Points on a hilly landscape, in no order, each with its height.
A ball rolls from a point to whichever of its 2 nearest points has the largest drop for the distance, and stops where none of them is lower. Distance is the straight distance between rows; heights are no part of it.
Q_881 h=3.76: [112 117  85 180 129 110 136 146 106  77 114 106 107  97 137 138 147 141
 124 119  97  78 134 111 191 169 144 129 107 137 178  87 130  86 163 142
 174 122 195 115 164 176  93 182 130 136 110 132 151 119]
Q_222 h=4.13: [120 133 146  81 132 152 128 120 147 202 114  68 144 109  53 134 132 138
  75 123 151 127 182 135 141 111 112  97  96 110 219 138 130 104 114 120
 110 125 150 130 129 121 109 104 161 138  95  75 125 179]
Q_517 h=7.28: [123 130 145  80 170 161 125 156 127 156 164 118  99 112  89 139 127 183
 168 121 175 194  73 146 129 137 112 131 123 106 115 116  78  78  96 149
 189 153  95 158 102 143 139 116 103 147 122 120 125 162]
Q_927 h=3.81: [139 117  89 104  99 126  87 123 120  97 142 110 168 113 107 137 154 135
 110  78  99 120 155 181 147 161 147 160 114 168  37 122 145  97 146 199
  57 121 139 131 164 141 150 138 140 131 193  96 151 135]
Q_399 h=4.84: [ 96  99  79 156 113 164 129 101 101 142 129 112 158 123  81 147 139 157
 109 110 133 119 153 126 144 171 134 130 119  59 127 100 117  55 151 152
 146 123 186 142 171 131 151 144 115 124 162 134 130 134]
Q_163 h=5.19: [155 163 104  94 142 131 130 103 178 107 132 116 148  77  96 131 142 144
 105 120 119 113 111 152 110 140 103 159 124 104 145 132 142 121 101 166
 112 110 124 122 146 127  94 134 165 147 170  86 154 170]
Q_275 h=6.39: [158 105 127 127 118 123  95 104 123  80 131 196 217 133  95  88 132 167
 123 129  89 119 161 155 135 131 106 101 157 142  79 174 136 106 110 177
  35 133 121 112 194 116 183 137 114  94 183 147 133 145]
Q_676 h=6.77: [115 109 111 128 142 128 135 104 140  98 117 147 154  96  57 134  93 173
 104 131 121  83 150 131 176  93 140 147 106 127 224 158 131 118 126 134
 135 144 150 105 125 114 112 119 187 121 121 107 109 136]
Q_514 h=4.17: [ 98  75 169 196  89 162 119 137  89 141 106 155 153 166 105 137  96 150
 153 169 135  70 172 121 121 137 111  74 113  70 174  75 107 119 188 126
 151 182 172 123 174 116 161 151 104  97 130 138  78  94]
Q_405 h=1.51: [147 112 134 142 126 176 170 143 119 128  82  69 118 149 164 176 170  92
 160 157  95 137 156 110 159 125 193 114  77 132 184  97 112 188 152  85
 135 111 112 160  88 127  45 156 124 196 105 155 104  89]
Q_434 h=2.19: [132 173 159  64 170 108 159 146 139 144 136 105  98 138 140 140 119 117
 129 116 134 164 111 136 109  85 128 138  90 190 118 146 152 199  98  97
  98 150 101 128  69  80  90 101 129 175 109 136  72 120]
Q_618 h=4.18: [110 140 114 183  94 137 128 105 132 154 109 155 140 130 152 140 152  41
 162 136  70 106 127  88 124 143  76  77 129 147 155 106 140 135 171 138
 165  89 190 112 185  79 114 195 131 103 117 121 120  84]
Q_939 h=2.45: [139 177  70 118 106 131 158  96 160 161  84  86 134  88 130 128 143  85
  97 126 103  88 175 128 114 134 184 145  81 139  91 116 146 147 150 122
 101 114 179 154 149 128 105  99 170 151 152  72 169 132]
Q_24 h=6.09: [117 130 160 130 112  93  71 139 109  99 167 197 174 157 138  69 107 144
 148 170 159 131 148 137 111 134  99 109 181 138  88 157 129 135 114 150
  90 155  99 110 121 121 203  97 114  85 151 137 124 118]
Q_860 h=3.43: [127 124 103 111  94 119  95 143 106  97 131  91 149 128 119 132 163 127
 115  94  91  97 164 164 178 154 189 156  74 181 110 113 150 121 126 156
  93 137 144 124 128 138 131 107 135 143 157  93 129 117]
Q_169 h=2.89: [ 75  83 134 146 130  80 130 129  75  81 193 117 103 181 137  96 121 156
 158 117 164 110  79 104 182 154 138 168 179 158  98 127 123  83 123 177
 149 157  96 146  93 163 170 112 117 108 173 140 133  87]
Q_583 h=5.37: [157 166 146 109 139 124 123 111 169 136 144 143 196  75  82 106 125 160
  98 108 128 148 118 162  89 147  57 129 140 115 165 153 156 150  96 147
  78 118  92 126 145 114 101 117 151 133 153 105 139 189]
Q_319 h=2.97: [103 149 135  76 176 138 149 110 143 189 118  90 105 118 105 145 131 182
 117  70 120 143 160 122 159  66 168  98  70 127 179 157  40 129 105 102
 118 161 139 109  89 137  91 112 140 163  91 105  92 126]
Q_278 h=1.82: [167 167  76 125 115 123 154  95 161 164  86  76  89  77 160 109 108  83
 114 166 135  97 129 111  94 115 138 166 130 134  60 110 133 111 137 108
 165 107 168 157 148 160 124  97 152 125 128  62 168 136]
Q_378 h=2.13: [143 114 122 111 128 159 170 121 125 155  99  77 148 110 150 129 124 115
 145 162 108 135 175  88 182 104 153  99  81 113 225 127  97 170 154  95
 136 112 137 145  99 139  51 140 144 169  81 141  82 109]
Q_63 h=5.62: [108  86 173 114 138 136  70 134 118 115 109 148 162 136  45 110 118 191
  86 115 142 108 157 182 124  91 119 117 143 133 106 183 107  94  83 161
  75 167 141 113 133 120 172  94 140 112 161  87  79 149]
Q_184 h=3.77: [158 172  81 156 111 130 163 111 159 153  81 134 151  77 166 152 119  64
 138 158 100 124 125 100  94 131  81  96 140 104 126 123 160 147 159 122
 147  63 173 146 165  87 102 163 141 124 118 126 143 117]
Q_757 h=4.56: [131 139  63 140 148 137 157 106 121 138 107 107 144  74 116 155 146 113
 107 110 107 128 154 114 136 156 131 110 117  67 144  97 143  70 143 140
 153  99 193 148 174 119 112 138 133 154 110 121 139 141]
Q_700 h=3.84: [120  60 150 185  85 166 131 130  62 179 131 109 113 166 136  95 105 139
 171 181 143  82 137 115 135 147 128 108 121  86 183 106 102 103 152 120
 184 169 141 145 129 163 161 112 110 124 126 121  90  98]
Q_132 h=4.32: [158 116 125 140 140 161 166 152 129  84  92 107 117 120 117 178 163 129
 102  81  86 117 103 110 158 153 160 144  89  75 184  91 144 151 138 140
 137  95  99 146 120 145  55 153 109 169 139 140 145 137]
Q_75 h=8.25: [108 123  99 151 119 126 103  86 152  96 150 168 137 147 132 108 114 124
 120 118 131 143 142 102 141 119 138 110 168  93  86 142 113  97 140 134
 110 116 127  83 157  81 176 156 108  75 114 166 159 121]
Q_111 h=6.11: [125 188 147  68 176 133 102 160 156 181 120 141 127 141 113 162 178 175
  99  50 131 171 141 185  92 104 111 138 114 163  96 141 106 120 101 120
  78 108 110 134 139 119 130 133 101 150 132 137 146 218]
Q_730 h=4.82: [145 127 124  91 190 147 149 158 143  72 108 111  93  83  79 193 177 162
  79  90 118 101 133 143 185 164 156 132  77  87 160  90 117  80 140 165
 125 141 132 145  96 179  91 167 169 162 128  86 158 159]
Q_632 h=6.58: [136 138 128  86 128 147 113 133 171 176 121 128  90 128 134 136 110  98
 126  99 156 164 120 152  88  77 130 149 127 144  86 160 111 131 110  96
 143 136 128 129 131 107 152  97 137 124  81 144 143 155]
Q_196 h=5.76: [ 92  56 170 133 156 162 148 156  42 107 150 101 146 186  62 142 111 218
 118 143 127 152 157 106 170 127 176 145  67 131 177 145 136 116 125 115
 106 160 120 126 146 107 124  95  63 128 176 155  94 115]
Q_248 h=3.83: [126 112 148 126 122 153 122 148 115 162 138  95 139 105  78  96 125 115
 100 154 155 144 145 119 127 134 112 123 118  91 189 141 137  98 108 113
 159 117 150 136 133 134 136 103 125 119  87 105 124 163]
Q_83 h=6.89: [136  75 119 144 123 121 125 115 108  92 143 116 123 108 119 137 102 159
 154 152 119  83 122 123 175  95 115 181 117 154 217 129 143  97 123 106
 181 131 153 110 122 149 102 129 154 124 121 135  91 104]
Q_735 h=6.25: [130 108 134 126 100 109 123 122 105  99 175 168 181 161 128  80 145 174
 164 138 109 106 128 137 131 161 107 114 152 162 101 155 139 126 104 156
  88 132  88 110 139 140 187 136  89 109 179 163 129 133]
Q_47 h=8.01: [101 110 136 107 143 150 121 130 100 139 145 128 123 181  60 107 139 201
  97  87 132 161 127 130 136 129 179 128 142 106  73 171  88  98 103 146
  83 122 110 114 120 139 165 133  81 124 173 139 121 162]
Q_909 h=5.22: [142 162 146 125 120 177 149 139 141 182  96 107 165 137  96 157 114 123
  87 103 120 167 136 126 128 123 131 112 121  89 178 120 144 179 146  83
 107  92 110 131 105  78  81 141 115 138 100 137 119 161]
Q_159 h=7.42: [114 129 180 101 131 139 105 131 132 184 131 131 124 135  86 106  90 172
 140 118 176 167  97 169  91 113  90 113 150 115 142 148  94 110  78 135
 149 172  98 127  92 122 155 111 138 120 117 110  95 163]
Q_425 h=3.64: [120 144 141 152  97 151 138 116 149 161 141 165 115 154 172 131 114  82
 142 167 158 188 115  97  98 112 128 120 146 135  89 119 127 196 156  56
 151 101 106 124 112  99 141 157  96  92  78 181 135 140]
Q_451 h=5.71: [113 130 132 123 135  55 118 135  93 130 176 166  76 159 192 111 123  85
 184 176 176 171  83 124 100 124 129 151 163 151 109 147 171 149  87 142
 167 140  68 153  95 146 150  43 132 129 141 126 122  81]
Q_587 h=2.43: [181 153  87 151 119 125 169 109 180 135  96 111 105  99 206 145  97  70
 124 178 115  94 125 108  93 111 133 178 153 186  43 100 120 164 164  66
 165 110 170 150 151 159  98 118 158 115 129 111 174 114]
Q_15 h=7.26: [162 154  87 154 132  62 110 149 133  64 109 116 109  65 170 117 111  97
 137 153  85  96 117 117 117 146  90 152 145 132 125 117 146 117 175 169
 147  88 176 100 199 145  88 158 151 111 159  99 194 102]
Q_241 h=2.95: [134 131  94 130  81 128 125 100 132 165 108  92 141  99 126  97 138 109
 103  97  90  92 201 128 149 131 199 114  82 149  94 136 146 129 132 116
  73 135 168 132 152 145 130  84 140 126 129  84 132 118]
Q_258 h=6.34: [ 98 168 163  77 175 130 103 153 156 184 131 115  89 133 111 132 156 137
  75  61 156 165 143 155  96  60 133 160 100 176  87 171  92 112  94 108
 120 126 128 138 132 132 147  87 118 126 104  97 154 187]
Q_543 h=3.45: [104 133 139 126 122 152 108 132 123 188 114 127 136 112  82 104 136 116
  86 127 170 152 174 132  94 122 132 101 128  66 102 138 130  89 107 111
 132 128 162 160 151 135 177  89 126 120  89 105 127 172]
Q_854 h=2.44: [119 156 122 164 102 104 131 119 131 116 154 133 107 170 201  84 147  90
 163 172 118 104  89  81 115 148 102 127 177 129 131 116 116 161 146 121
 153  91 116  95 118 133 135 170 118 100 137 149 161 114]
Q_412 h=2.35: [148 156  90 148 105 152 157 104 151 175 114 104 105 128 154 117 131  98
 132 164 148 122 115 105  89 145 140 146 153  90  80 101 116 122 134  86
 180  95 140 156 126 154 139 125 119 124 118 122 148 148]
Q_789 h=4.39: [127 154 152  72 170 132 116 144 153 149 127  88 109  95  63 157 182 154
  71 101 110 133 155 140 154 100 152 121  71 142 208 128 124 124  97 132
 104 106 126 128 125 140  78  99 169 162 118  53 145 181]
Q_211 h=7.13: [115  50 142 147  97 107  77 128  77 121 156 140 112 143 158 104 105  97
 159 154 155 118 116 137 146 110 121 153 155 127 152 135 136  76  94 142
 188 164 120 156 123 165 167  60 152 110 120 114 106  71]
Q_456 h=3.03: [149 144 114 154 113 133 152 126 149 134 131 142 109 126 214 141 106  54
 126 172 130 132 114  82 105  85 122 159 143 176  70 124 127 189 151  45
 164  99 148 135 120 124 115 121 131 104  86 152 134 105]
Q_274 h=7.01: [145 131 123  80 137 100 113 151 148 116 183 155 130 117 177 130 122 123
 200 145 152 167  88 129 105 134  72 132 160 139 112 120 119 125 109 128
 146 138  78 141 100 129 139 110 109 124 106 187 135 104]
Q_381 h=4.68: [111 103 162 211 118 122 117 154  92 104 148 195 174 153 121 127  81 125
 142 146 132  89 118 104 153  98  54 142 147 167 219 137 166 119 171 104
 147 133 153 112 155  98 144 168 149  81 104 155  93 106]
Q_605 h=2.84: [128 186 120 173 124 105 151 133 161  98 129 148 109 143 226 133 165  73
 167 154  87  99 101  66 117 145  84 102 162 155 103 101 108 168 175 112
 143  85 128 107 141 145  96 221 116 113 115 162 172  94]
Q_565 h=2.59: [135 116 119  79 141 138 145 112 135 131 112  96 121  86 126 143 126 155
 142 109 105 129 149 124 174  94 165 127  82 121 193 125 106 131 101 111
 145 148 141 118  90 143  63  99 154 178  99 121  84  99]
Q_153 h=5.79: [104 115 184  96 144 151  91 126 130 158 159 107 149 105  41 106 144 160
  90 120 158 129 118 172 116 107 113 150 120 148 114 173 103  90  67 175
 108 146 125 128 126 138 159  98 173 121 182  29 114 164]
Q_699 h=7.73: [ 92 118 206 112 137 132  77 155 101 191  67 155 136 182  52 121 108 181
  86  88 188 168 152 195  82  89 108  85 156 105 104 165  67 105  99 165
  93 162 123 140 136 150 182 142  97 106 117 115 105 190]
Q_391 h=5.20: [119 121 138 114 138 107 126 132 101  97 162 134 137 151  97  90 108 166
 127 127 120 113 125 128 163 123 154 126 116 163 141 156 143 136  92 134
  99 163 131 106  85 106 151  85 131 132 156 122  75  96]
Q_562 h=1.20: [147 143 125 154 131 118 173 150 111 116 111  90 104 152 206 166 152  75
 165 184 104 129 104 100 130 121 127 118 121 166 134 106 142 203 135  74
 145 107 113 157  66 122  60 165 123 185 114 156  74  63]
Q_368 h=8.13: [100  99 114 140 151 153 117 124 108 123 150 135 137 160  76 110  86 185
  99 105 136 141 149 109 155 114 171 110 144  60 119 155  75  95 145 129
 114 149 136  90 140  96 163 133 104  98 125 158 130 130]
Q_466 h=7.43: [113  90 128 134 115 123  86 146 110 108 154 118 115 131 116  93 155  97
 123 110 140 161 126 144 136 131 167 151 139 148  74 157 141 100  94 145
 126 124 121 133 143 136 168  90 113 114 128 130 149 132]
Q_781 h=7.14: [143 130  78 157 103  95  89 109 143 102 150 140 118  83 157 123 142  89
 158 150 122 120 114 134 106 161  82 138 160 126 111 112 144  89 144 166
 140  99 167 121 191 131 140 136 140 104 145 125 186 125]
Q_385 h=4.19: [138 158  47 151 142 118 171  93 155 132  65 115 120  67 167 185 148  88
 133 140  97 131 148 102 119 143 145  88 125  97 102  86 141 106 173 114
 168  76 197 135 165 106  89 176 139 151  96 138 152 120]
Q_176 h=7.15: [137 137 108 103 143 135 126 131 140 135 163 130 109 112 140 127 110 159
 189 145 157 155  82 122 122 143 101 137 157  77 113 105  74  90 133 138
 189 132  99 144 108 147 136 133 116 124 115 162 146 140]
Q_926 h=5.61: [129 169 182 142 119 154 140 144 132 177  73 142 196 129  74 137  65 155
  57  72 149 182 159 150 118 137 100  60 145  80 159 115 154 168 167 106
  72 138 112 109 106 100  94 140 124 121  89 132  99 160]
Q_441 h=4.20: [115 124 150 140 101 157 109 146 112 164 153 132 127 156 122 120 126 117
 162 157 160 207 108 137 110 166 120 114 127 110 137 114 134 152 140 109
 156 110 104 122 128  95 141 153  69 114  96 171 131 163]
Q_528 h=7.00: [147  81 124 118 111  85  85 110 104  81 149  97  73 111 161 120  95 123
 163 165 129 118  97 129 142  94 121 173 159 145 156 128 128  99 112 132
 164 134 138  95 116 145 116  98 168 115 122 120 125  82]
Q_716 h=5.86: [112 163 106  80 153 141 102 137 157 143 160 132 147 105  99 146 176 176
 112  98 157 170 146 165 104 150 111 127 128 108  73 124 106  92 118 143
  99 104 129 135 138 139 157 149 113 144 131 152 149 201]
Q_187 h=4.90: [145 168 150 116 124 134 154 155 128 133 123  89 158 114 138 116  95  95
  94 141 131 147 112 105 134 110  97 138 117 125 182 140 162 189 119  96
 138  94 110 126  81 100  73 142 138 128  97 112 100 128]
Q_70 h=5.39: [121 127 171  86 126 133 100 140 105 159 123 128 148 128  79 108 127 174
 105 107 114 118 177 161 137  98 156 103  86 163 146 182 135 142  76 126
  79 165 138 108 104 120 142  64 134 145 143  76  68 124]
Q_792 h=4.16: [121 146  64 107 142 111 112 100 140  95 111 123 149  91 107 160 153 107
  79  60 104 124 182 155 152 139 177 140  92 134  67 112 160 103 173 197
  46 119 167 135 194  95 137 134 157 148 160 101 185 132]
Q_991 h=4.64: [138 182  98 126 138 117 176 150 158  96  76 107 142 109 142 129 126 102
 114 150  93 103 118 102 153 125 148 123 113 116 173 125 122 192 147 129
 155  73 130 126  91 124  68 169 162 143 114 123 135 115]
Q_366 h=4.02: [126 127 101 180 132 136 133 141 133  60 118 147 143 124 127 163 174 120
 108  92  80  99 117 117 170 176 134 139 106 114 179  88 149 124 144 152
 146  98 147 113 169 139  93 184 115 146 135 144 158 135]
Q_245 h=5.18: [131 152 128 100 111 138 139 112 132 175 154  84 106 129 132 106 145 133
 126 155 142 106 109 142  99 147 161 149 126 139  96 135 123 133  82 119
 146 137 101 119  78 141 148 100 137 144 157  65 104 135]
Q_344 h=7.58: [143 113 154  93 158 115  93 162 136  90 172 118 119  98 125 108 178 123
 132 120 146 162 109 164  94 149 126 167 124 172  64 159 148 123  87 162
  97 137  76 141 141 142 143  98 100 139 165 126 158 159]
Q_195 h=4.93: [156 175 116  89 124 124 139 108 178 115 129  98 108 118 150 127 146 134
 133 140 122 101  98 143 106 137 152 151 117 145 114 128 126 177 103 125
 114 120  90 110  82 130  98 139 149 154 163 103 141 142]
Q_401 h=3.49: [129 118 122 155 125  91 116 166 104  55 118  93  68 118 185 134 141 125
 155 150 113  75  96 121 177 163 120 141 127 167 152  83 124  94 154 139
 178 138 167 110 116 188 109 178 134 136 112 130 145  99]
Q_952 h=7.57: [ 99 110 204 114 119 151  96 157  82 215  98 121 109 180  73 109 113 175
 111 125 176 185 139 176  91 117 137  86 130 118 144 158 112 134  92 116
 120 167 107 132 108 135 162 102  91 129 105 107  83 170]
Q_393 h=4.61: [138 117 137 134 126 130 101 160 127 100 159 127  96 110 118 140 155 140
 152 135 125 174 101 154 131 145 119 116 123 141 141 134 164 149 119 119
 130 107 115 104 128  95 127 155  82 143 108 170 121 164]
Q_751 h=3.36: [113 133 123 100 134 177 154  90 152 203  87 100 130 133 119 151 142 169
  92  74 110 130 200 105 146  74 200 110  82  92 150 136  68 134 127  65
  93 129 138 132 121 149  79  87 117 162 110 127 113 135]
Q_712 h=4.83: [136 171  94 101 155  99 164 145 154  64 118 148 171 108 130 116 106 112
 123 110  93  76 115 106 174 134 139 155 114 141 178 129 119 169 143 180
 133 126 114 119  98 117  87 131 183 131 136 122 150 103]
Q_862 h=4.51: [129 154  55 136 134 106 134  99 157  89  91 173 151  77 113 156 141  99
 112  97  75 124 161 130 149 140 170 116  98 128 134 124 160 158 171 191
  96 104 154 107 172  73 115 135 163 147 125 122 178 124]
Q_101 h=1.33: [159 160 124 111 155  98 180 141 142  96 133 123  78 138 189 150 127  97
 153 146 117 132 100 112 116 113 137 132 118 181  82 130 160 212 133  89
 101 130 104 139  74  99  95 134 120 160 123 168  95  84]
Q_66 h=7.88: [ 88 124 163  95 134 142 101 126 120 159 118 173 132 172  82  96 124 171
  94  90 170 159 133 151  96  91 139 119 163 102  30 193  74 103  85 161
  91 134  99 146 125 160 196 120 109 105 148 121 131 173]
Q_821 h=7.36: [162 148 111 158 146  66 128 163 139  26 124 164 117  80 203 142 131 123
 143 118  66  94  91  93 153 142  78 133 156 141 144 119 140 140 164 155
 126  87 129  88 156 167  70 183 137 117 129 146 176  87]
Q_80 h=3.28: [163 100 125 143 118 100 165 136  90 134 111  62  50 164 198  94 116  89
 189 178 105 106  75  87 142 118 138 132 165 142 145  98 102 128 144 110
 194 116 130 147 102 170 115 141 136 135 105 127 121  68]
Q_151 h=6.65: [119 100  82 165 130 110 128  83 131  89 106 171 167  68  70 146  96 152
  97 112 111  76 156 138 142 118 121 123 137  99 176 155 161  91 139 161
 116 135 184 112 175  95 127 108 178 123 147 119 130 126]
Q_242 h=3.19: [ 97 113 128 164 137  73 115 155  86  52 171 110  97 159 169 107 136 136
 149 102 121  87  83 113 179 163 121 163 162 188 122 100 134  90 128 153
 139 155 139 116 124 160 130 143 115 122 144 142 143  81]
Q_837 h=5.01: [135 142 126 139 124 111 141 137 119  87 146 140 164 152 140  91  87 111
 124 118  97  73 125 104 154 118 123 129 128 129 164 140 137 148 121 131
 120 141 139 110  97 105 127 109 155 113 142 128 104  76]
Q_869 h=5.43: [118 124 129 103 116 106 139  99 112 182 155 111  72 153 176 119 124 113
 149 174 167 143  92 139  78 127 171 155 152 160  73 139 133 143  79 121
 169 154  68 136  70 152 176  78 130 153 145  92  90  97]
Q_681 h=8.12: [147 153 161  64 163 153 192 148 155 177 148 120 117 150 117 121 139 156
 137  98 145 171  95 125  91 133 115 117 118 137  83 137 124 162 122 103
 106 130  61 159 112 130 132 148  75 148 126 175 145 192]
Q_918 h=5.57: [ 87  55 199 149 142 170 110 144  64 124 139 121 162 182  48 119  90 208
  88 165 177 146 159 125 149 114 142 135  99 114 192 144 129 109 131 102
 109 177 117 124 133 125 149 105  89 104 132 134  87 143]
Q_894 h=5.59: [129 146 138 108 131 139 111 127 142 141 141 160 215 119  84 117 120 176
 108 107 141 173 147 165 107 164  79 109 153 101 140 135 136 122 117 132
  92 126 110 119 137 110 138 141 108 119 131 156 123 186]
Q_774 h=5.36: [ 96  56 196 167 146 143 140 128  58 127 157 121 129 180  76 118  57 199
 130 189 193 158 102 123 124 123 112 170 118 132 218 133 149 126 129 100
 146 183  97 130 112 112 128 110 105 110 139 148  78 126]
Q_896 h=2.83: [153 159 151  63 171 129 141 165 159 129 110 105  65 109 147 167 151 113
 121  86 111 134 131 159 121  85 165 137  63 192  96 137 135 162 124  96
  96 145 118 130  92 107  97 107 137 179 105 126 125 143]
Q_410 h=4.50: [110 107 124 173  92 151 123  99 114 140 105 140 170 159 152 137 104 105
 151 142 105  98 176 101 147 127 130  83 124  81 164  90 102 131 160  93
 143 148 171 113 127  97 120 141 127 114 110 157  79  65]
Q_152 h=2.96: [117 131 134 168  79 143 121 112 134 179 107 154 137 142 127 104 126  94
 110 151 158 114 152 115  71 131 128 102 147  65  83 120 141 126 127  99
 144 120 145 144 134 133 182 111 113 100 116 118 123 144]
Q_7 h=1.95: [121 130 108 149  95 111 147  98 146 119 151 128  92 194 217 108 140  92
 154 134 137 102  90  89 114 146 152 154 177 154  58 103 114 143 145 109
 133 121  90 126 117 167 158 159 101  97 138 162 183  97]
Q_461 h=4.89: [130 100 182 173 111 105 114 138  98 103 157 187 179 159 131 117  63 147
 148 167 173 111 103 129 124 117  28 133 185 135 210 109 153 131 159 114
 133 160 112 117 107 111 151 135 145  82 111 159  92 110]
Q_309 h=5.13: [122  88 197 144 129 120 127 126  87 133 162 159 151 173 115 109  49 190
 153 166 195 176  83 134 106 141  64 129 181 112 190 120 144 143 137 121
 133 175  62 124  91 114 129 117 101 106 138 174  90 125]
Q_976 h=7.76: [127 121 168  71 170 106 150 152 137 102 154 107  44 127 150 141 165 116
 139 118 181 152  92 146 109 148 135 153 106 168  35 125 164 116  83 156
 126 173  64 155  89 155 140 107 103 162 151 125 135 124]
Q_286 h=3.46: [167 144 117 100 129 127 143 123 169 112  90  99  67 110 171 169 124 112
 117  94 104 105 132 164 130 113 199 159  92 210  37 116 126 172 152  86
  79 168 134 142 107 137 100 120 144 150 122 117 154 124]
Q_240 h=3.82: [105 143  95 133 120 169 144  70 174 176  52 134 154 140 120 178 123 132
 114 103 106 135 194 120 138  87 198 100 119  89 140 135  75 160 148  80
 106 132 150 116 114  87  90 115 143 156 106 155 115 114]
Q_720 h=2.50: [101 105 133 122 110  95 138 130 101 123 177 130 120 213 198  96 142  98
 172 116 152 111  76 106 130 170 120 147 171 153  90 125 121 110 112 171
 155 146  56 147 121 179 176 127 101 123 168 150 156  77]
Q_974 h=4.31: [137 136  89 159  82 137 126  72 156 136  86 164 160 140 161 159 113 102
 152 121  84 105 166 124 134 109 168  99 146 123 109 111 114 168 142  85
 106 130 155 110 105  92 115 111 153 123 123 145  95  65]
Q_277 h=5.33: [112 108 122 193 109 150 111 138 107 126 151 172 188 153 134 109 161 105
 136 104 111 116 110 112 105 176  63 129 161 104 131 113 138  85 114 151
 151 110 152 129 204 149 153 152  92 108 162 145 132 123]
Q_568 h=4.85: [124 145  83 147 108 127 138  66 143 147  75 179 152 100 107 145 127 102
 106 106  86 114 180 128 109 121 163  64 111  94 101 138 165 142 154 144
  76 115 188 118 176  59 150 127 149 122 135 118 128 126]
Q_220 h=7.27: [107  45 158 154 101 144  79 141  99 122 129 159 146 150  93  96 119  87
 130 133 157 133 137 149 131 119 128 122 155 100 130 160 133  88 100 149
 153 144 121 158 158 130 195  91 137  91 115 128 120 124]
Q_713 h=3.35: [138 192  90 173 109 122 154 104 172 124 108 171 150  80 187 158 157  67
 131 156  83 135 117  89 109 120  78  94 138 139 101 121 147 200 177 116
 124  47 133 126 164 104  86 212 129  99 123 139 153 117]
Q_483 h=4.63: [123 147 165  72 196 129 117 161 146 108 116 104  53  92  77 191 203 168
  65  73 113 117 136 146 174 122 172 110  57 130 143 108 106 101 112 144
  82 140 117 136  84 176  88 131 167 175 133  51 163 170]
Q_567 h=7.94: [127 114 157  88 155 123 177 140 136 136 150 108  66 170 149 144 151 120
 155 134 178 167  88 120  90 143 140 144 126 141  67 128 162 160 104 120
 143 140  54 150 105 135 137 121  62 160 141 179 123 134]
Q_746 h=3.56: [147  69 143 141 104 133 151 126  72 164 144  85  77 166 142  92  98 105
 183 197 134 116  91 112 138 123 119 123 130 133 199 129 130 136 129 120
 198 138 115 142 104 136 145 122 130 137 108 131  87 103]
Q_450 h=5.92: [106 127 157 146 108  76  78 136  88 120 173 189 114 172 173  81 103 111
 160 182 170 151 119 130  96 120 128 123 170 131 110 160 148 159 107 126
 130 152  89 128  93 118 188  54 133  99 130 126 114  96]
Q_742 h=6.99: [146 122 107 127 147  95  92 140 166  84 160 147 133  66 143 122 121  93
 130 145 142 163 110 135 103 123  69 142 163 114 124 157 137 112 136 156
 134  98 115 107 178 102 125 144 139  98  92 160 188 152]
Q_130 h=6.51: [133 115  99 177 125 120 121  85 132  74 118 207 200 127  77 109 121 158
  99 111  92  83 155 132 151 144 118 100 149 110 130 147 158 104 137 180
  67 128 154 108 185  96 175 134 145  93 181 131 130 128]
Q_935 h=6.80: [157 151 112  97 120 124  95 150 170 141 150 146 132  94 170 136 103  69
 158 142 149 168 115 146  78 108  79 152 137 152  85 139 138 137 132 118
 136 121 118 129 151  99 144 110 127 105  87 151 160 130]
Q_832 h=4.46: [106 117 155 191  86 131 110 142 110 138 139 185 153 151 144 127 118  69
 159 149 108  83 117 107 124 130  29 101 150 165 191 121 153 123 168 144
 163 130 179 108 184  91 157 169 147  86 113 122 114  96]
Q_406 h=5.10: [130 112  88 143 120 152 123 114 115 115 153 147 173 130 128 147 161 155
 149  89 104 144 129 135 133 191 117 134 137  84  89  82 110  74 140 158
 123 107 141 130 175 155 146 168  81 121 169 177 137 137]
Q_559 h=2.90: [164 146 112 130 134 117 161 136 146 120  98  72  56 124 182 121 139 107
 152 174 132 117  94 108 120 138 157 143 143 130  81  89 105 131 136  88
 181 107 126 144  82 177 103 157 124 137 104 127 143 118]
Q_827 h=4.62: [194 144 124 102 166 163 174 127 166  99  92 112  95  93 125 181 171 139
 114  74 100 116 100 145 135 164 143 138  97  72 118  73 126 108 126 144
 122 126 101 161 105 172  80 168 136 169 141 120 157 153]

Call two points neighbours if one is among the 2 nearest of the other. Go from one point of each pair to the other, from neighbour to neighbour, staying as low as possible. Name the highest point that can't be avoided.
Q_991, Q_562 | Q_926
Q_562, Q_7 | Q_730
Q_562, Q_278 | Q_410

Where does a ball stop that starts at each point below?
Q_196 | Q_7
Q_976 | Q_195
Q_66 | Q_195
Q_277 | Q_7
Q_974 | Q_562
Q_15 | Q_195
Q_827 | Q_7
Q_130 | Q_195
Q_483 | Q_278
Q_918 | Q_7
Q_410 | Q_278
